Each row is a point on a landscape with many valleys, with its height.
A ball rolls from a point to the lowest of its 2 nearest points, and stops where none of them is lower. Distance is the straight distance between rows; heights are no part of it.
q_386 h=2.53: -10; -4; -4; 21; -2; -14; 38; 39; -18; -8; -30; 38; 3; -1; -4; 31; 3; 4; -14; -24; 6
q_712 h=5.19: 5; 9; 3; 25; -14; 20; 49; -4; -16; -20; -26; -20; 4; -11; 15; 25; -24; 0; 5; -16; 6
q_519 h=4.03: -26; 16; -13; 12; -2; 1; 24; 41; -9; -25; -24; 46; 37; -17; -29; 0; -1; 59; 5; 36; -8
q_718 h=5.49: 15; 1; -14; -18; -17; 1; 3; -31; 9; 0; -5; 12; -32; 14; -10; 32; -21; -12; 26; -31; 30
q_426 h=8.28: 14; -2; -6; -4; 7; 18; -10; -29; 17; 48; 8; -29; -18; 24; 20; 19; -37; -35; 4; -11; 39
q_187 h=2.83: -17; -2; 31; 10; 0; -50; -40; 2; -7; -3; -1; 6; 16; -26; 10; -49; 16; 25; -11; 5; 9
q_135 h=3.52: -1; 2; -53; -6; 0; 72; 33; -3; -25; 41; -34; -28; 33; 23; 13; 14; -19; -18; 11; 14; -13
q_806 h=2.31: -27; -7; -35; -16; 7; 58; 10; -7; -30; 55; -20; -33; 20; 42; 35; 18; -2; -30; 21; 13; -1
q_884 h=3.53: -33; 7; 8; 18; 1; -9; 34; 4; -23; -23; -10; -16; 9; -19; -4; -17; 3; 19; 9; 23; -6
q_521 h=4.97: 38; 3; 11; -50; 6; -14; -19; -39; 12; 3; 36; -6; -35; 20; -4; 4; -14; -12; 6; -13; 49
q_858 h=4.96: 24; 8; -21; 15; -29; 34; 30; -12; -6; -17; -25; -17; -5; -3; -9; 20; -44; 25; 8; -6; 9
q_408 h=7.23: 16; -8; 9; -6; 16; 13; -32; -37; 39; 15; 36; -54; -9; 10; 15; -5; -15; -32; -20; 13; -3
q_618 h=5.69: -5; 9; 14; 31; 2; 7; 54; 21; -26; -17; -15; -27; 7; -6; 21; 29; -5; -18; -3; -26; -2
q_559 h=2.15: -19; -12; 28; 35; 28; 0; -11; 44; -18; -8; 13; -11; 29; 1; -6; -25; 50; 18; 7; 7; -72
q_172 h=6.36: 6; -8; 21; 2; 0; -37; -34; 2; -16; 23; -6; 57; -11; -8; 3; -57; 19; 45; -14; -24; 21
q_561 h=4.45: 52; 5; 20; -60; 17; -24; -50; -39; 29; 6; 42; -14; -30; 13; -12; -1; -10; -11; -16; -2; 40
q_549 h=5.35: -16; 0; -19; -11; -6; 3; 27; -21; -1; -18; -28; 15; -10; -9; -22; 22; -18; 3; 25; 16; -2
q_914 h=1.50: -14; -10; 3; 40; 21; -17; 36; 50; -14; 19; -27; 35; -2; -4; 0; 16; 20; -13; -26; -24; -22
q_210 h=4.65: -11; 12; -19; 2; -7; 7; 36; -5; 10; -3; -13; 4; -9; -3; -4; 55; 1; -47; 32; -3; 9
q_165 h=6.61: 12; -14; 8; -35; -5; 9; -47; -4; 50; -47; 60; -21; 3; -8; 15; -19; 13; -25; -25; 27; -17
q_727 h=6.26: 5; 9; 15; 31; 13; 23; 54; -3; -23; -8; -3; -57; 2; -4; 14; 23; 3; -20; 11; -8; -26
q_328 h=8.77: 6; 7; -3; 19; -10; 61; 42; -17; -13; 37; -19; -42; -2; 2; 30; 32; -29; -25; 11; -9; 1
q_619 h=3.50: -8; 5; 6; 18; 10; -16; 19; 32; -8; -5; 7; 7; 4; 0; 1; 48; 34; -62; 11; -27; -22
q_881 h=1.08: -17; -4; -25; -15; 18; 41; 14; -29; -12; 49; -15; -22; 9; 23; 20; 15; -6; -34; 18; 22; -5
q_557 h=5.03: -2; 8; -32; -10; -16; 15; 18; -20; 9; 22; -17; 13; -21; 3; -2; 47; -14; -33; 36; 0; 17
q_733 h=8.53: 1; 1; -4; 8; -5; 30; 19; -29; 4; 32; -10; -37; -8; 11; 23; 24; -39; -27; 3; -12; 20
q_823 h=5.60: -23; 7; 18; -7; 7; -17; -29; -24; 11; -26; 28; -32; 0; -15; -10; -26; 37; -15; 17; 36; -50
q_872 h=7.52: 34; -9; -5; -18; 23; 25; -56; -26; 44; 28; 48; -38; -5; 17; 16; 3; -24; -37; -21; 8; 19
q_341 h=4.63: -30; 22; -15; -5; 6; 2; 30; 5; -8; -32; -8; 27; 27; -31; -30; -2; 0; 48; 23; 56; -8
q_989 h=0.67: -21; 3; 35; 28; 34; -11; 25; 41; -35; -11; 9; -17; 27; 1; -14; -20; 45; 26; 20; 17; -57
q_652 h=2.95: 5; 2; -21; 15; -19; 3; 25; 44; -20; -33; -36; 45; 4; 0; -26; 21; -6; 37; -6; -18; 4
q_413 h=5.09: 18; -16; 15; -10; -7; -55; -57; 10; 22; 3; 28; 29; -1; 0; -4; -46; 27; 5; -35; -12; 8
q_977 h=4.46: 3; -4; 16; 11; -4; -20; -10; -1; 25; -23; 33; -36; 2; 5; 13; 9; -3; -31; -16; -7; -10
q_792 h=2.61: -12; -9; 8; 40; 15; -16; 22; 44; -8; -1; -3; 6; 12; 6; 13; 31; 28; -41; -28; -30; -33
q_846 h=3.26: 4; 8; 12; 18; 8; 33; 5; -20; 4; 29; 22; -55; -4; 15; 18; 30; -1; -48; 13; -13; -18
q_819 h=4.41: -15; 9; -1; 15; 9; 15; 64; -5; -21; -18; -12; -17; 6; -19; -12; 8; -6; 3; 24; 21; -22
q_923 h=4.13: 13; 7; -60; 4; -20; 68; 5; -11; -14; 32; -42; -18; 24; 16; -8; 25; -34; -1; 1; 12; -2
q_128 h=3.93: -1; 5; 14; 14; 0; -4; 14; -12; 19; 1; 15; -35; -4; 4; 17; 24; -9; -46; 12; -15; 2
q_932 h=7.92: 14; -7; -7; -19; 32; 16; -47; -15; 29; 57; 28; -32; -7; 33; 27; 19; -32; -39; -13; -7; 44
q_45 h=5.57: 28; 1; 8; -32; -15; -15; 1; -20; 0; -18; 19; 11; -31; 13; 1; 3; -10; 3; 14; -39; 45
q_535 h=6.03: -24; 1; 11; 5; 16; -27; -10; -3; 6; -24; 19; -25; -3; -4; -12; -6; 26; -22; 16; 18; -38
q_491 h=6.46: -27; -4; 11; 14; 7; -43; 5; 9; -1; -16; 8; -9; 10; -5; -4; 1; 14; -13; 2; 0; -19
q_109 h=4.94: -16; 5; 17; -5; -1; -26; -49; -4; 11; -30; 30; -22; 21; -29; 12; -47; 34; -1; -9; 28; -28
q_355 h=6.92: 19; -10; -2; -19; 2; 24; -43; -26; 46; -19; 49; -43; -8; 3; 19; -11; 1; -29; -4; 26; -30
q_647 h=2.29: 5; -10; -9; 16; 1; -9; 1; 35; -16; 16; -29; 74; -22; 5; -23; -17; 5; 58; -4; -33; 2
q_390 h=6.23: 30; -26; 15; -43; -19; 0; -49; 15; 53; -40; 52; 9; 15; -17; 16; -37; 18; -6; -45; 24; 9
q_835 h=5.76: 8; -16; 19; 15; -1; -41; -47; 12; 11; 32; 3; 43; -5; -13; 1; -53; 24; 17; -30; -18; 2
q_232 h=5.33: -18; 0; 6; 3; -7; -25; 5; 11; -23; -28; -21; 27; 0; -10; -3; -18; -7; 43; 6; -2; 16
q_836 h=2.60: 34; 6; 43; -46; -12; -34; -40; -34; 1; -11; 33; -16; -19; -8; 4; -43; 1; 24; -5; 4; 37
q_292 h=2.56: -11; -15; 1; 33; 17; -26; 14; 36; 3; 34; -29; 64; -21; -4; -14; -5; 6; 10; -19; -22; -11
q_380 h=5.73: -3; -1; -27; -24; -22; 15; -3; -43; 7; -5; -18; 4; -20; 5; -19; 11; -29; 14; 20; 20; 14
q_664 h=3.51: -28; 7; -9; 18; 5; -1; 18; 45; -10; 8; -25; 70; 15; -12; -23; -11; 7; 59; -7; 26; -5
q_448 h=2.97: -5; 5; -15; 20; 3; 10; -3; 35; -13; 12; -33; 82; -4; -6; -33; -14; 7; 75; -5; 4; -4
q_626 h=4.20: -13; 14; -10; 9; 9; 6; 48; 16; -11; -6; -4; 2; -1; -10; -7; 54; 22; -53; 30; -8; -11
q_893 h=5.99: -11; -4; 13; -3; -6; -29; -19; 9; -20; 1; -18; 46; -5; -6; -1; -39; 7; 53; 4; -14; 24
q_918 h=4.56: -16; 1; 6; -3; -20; -12; 10; -17; -15; -27; -12; -14; -6; -17; -3; -19; -22; 36; 12; 8; 18
q_277 h=2.20: 19; 1; -21; 8; -24; 8; 12; 33; -15; -27; -26; 45; -16; 25; -15; 21; 2; 26; -10; -61; 20
q_78 h=6.13: -14; -10; -39; -30; 0; 26; -14; -41; 2; 26; -33; -3; -6; 20; -2; -6; -29; 8; 8; 35; 2
q_168 h=1.05: 8; 1; -12; -7; -15; -6; 3; 20; -19; -17; -15; 62; -21; 24; -9; -19; 7; 53; -13; -55; 22
q_986 h=3.63: 60; 8; 34; -61; -6; -30; -53; -21; 21; -10; 43; -17; -13; -12; -9; -30; 10; 10; -24; 5; 41
q_43 h=1.02: 1; 11; 33; -21; -9; -40; -28; -22; -3; -17; 9; -4; -8; -19; 11; -39; -1; 21; -5; 3; 30
q_949 h=4.95: -10; 10; -29; 0; -2; 35; 46; -11; -8; -12; -15; -2; 6; -13; -26; 27; -18; 3; 27; 33; -20
q_965 h=4.53: 37; 16; -52; 12; -34; 58; 8; -19; -6; 8; -35; -19; 11; 7; -26; 30; -41; 19; -1; -5; -1
q_397 h=2.36: -11; -3; -7; -7; 23; 27; -8; -28; 12; 49; 16; -43; -2; 31; 26; 17; -7; -48; 5; 11; -13
q_454 h=3.47: -13; -19; 7; 14; 4; -51; -4; 24; 4; 8; -10; 48; -3; 7; -6; 1; 14; -6; -18; -21; 3
q_515 h=4.02: 1; -2; 28; -6; -12; -39; -69; 6; 14; -3; 18; 1; 29; -30; 15; -56; 30; 15; -29; 14; -5
q_404 h=2.37: -35; 8; 23; 19; 26; -4; 40; 21; -29; -20; -1; -19; 23; -18; -9; -22; 23; 26; 15; 25; -33
q_255 h=5.81: 29; -23; 17; -23; -23; -21; -59; 23; 36; -15; 43; 25; 19; -12; 13; -46; 21; -1; -48; 7; 2

For each start below, name the point where the ball stops.
q_618: q_881
q_733: q_413
q_521: q_43
q_823: q_43
q_977: q_881
q_519: q_168
q_549: q_989
q_718: q_914
q_893: q_989
q_355: q_413
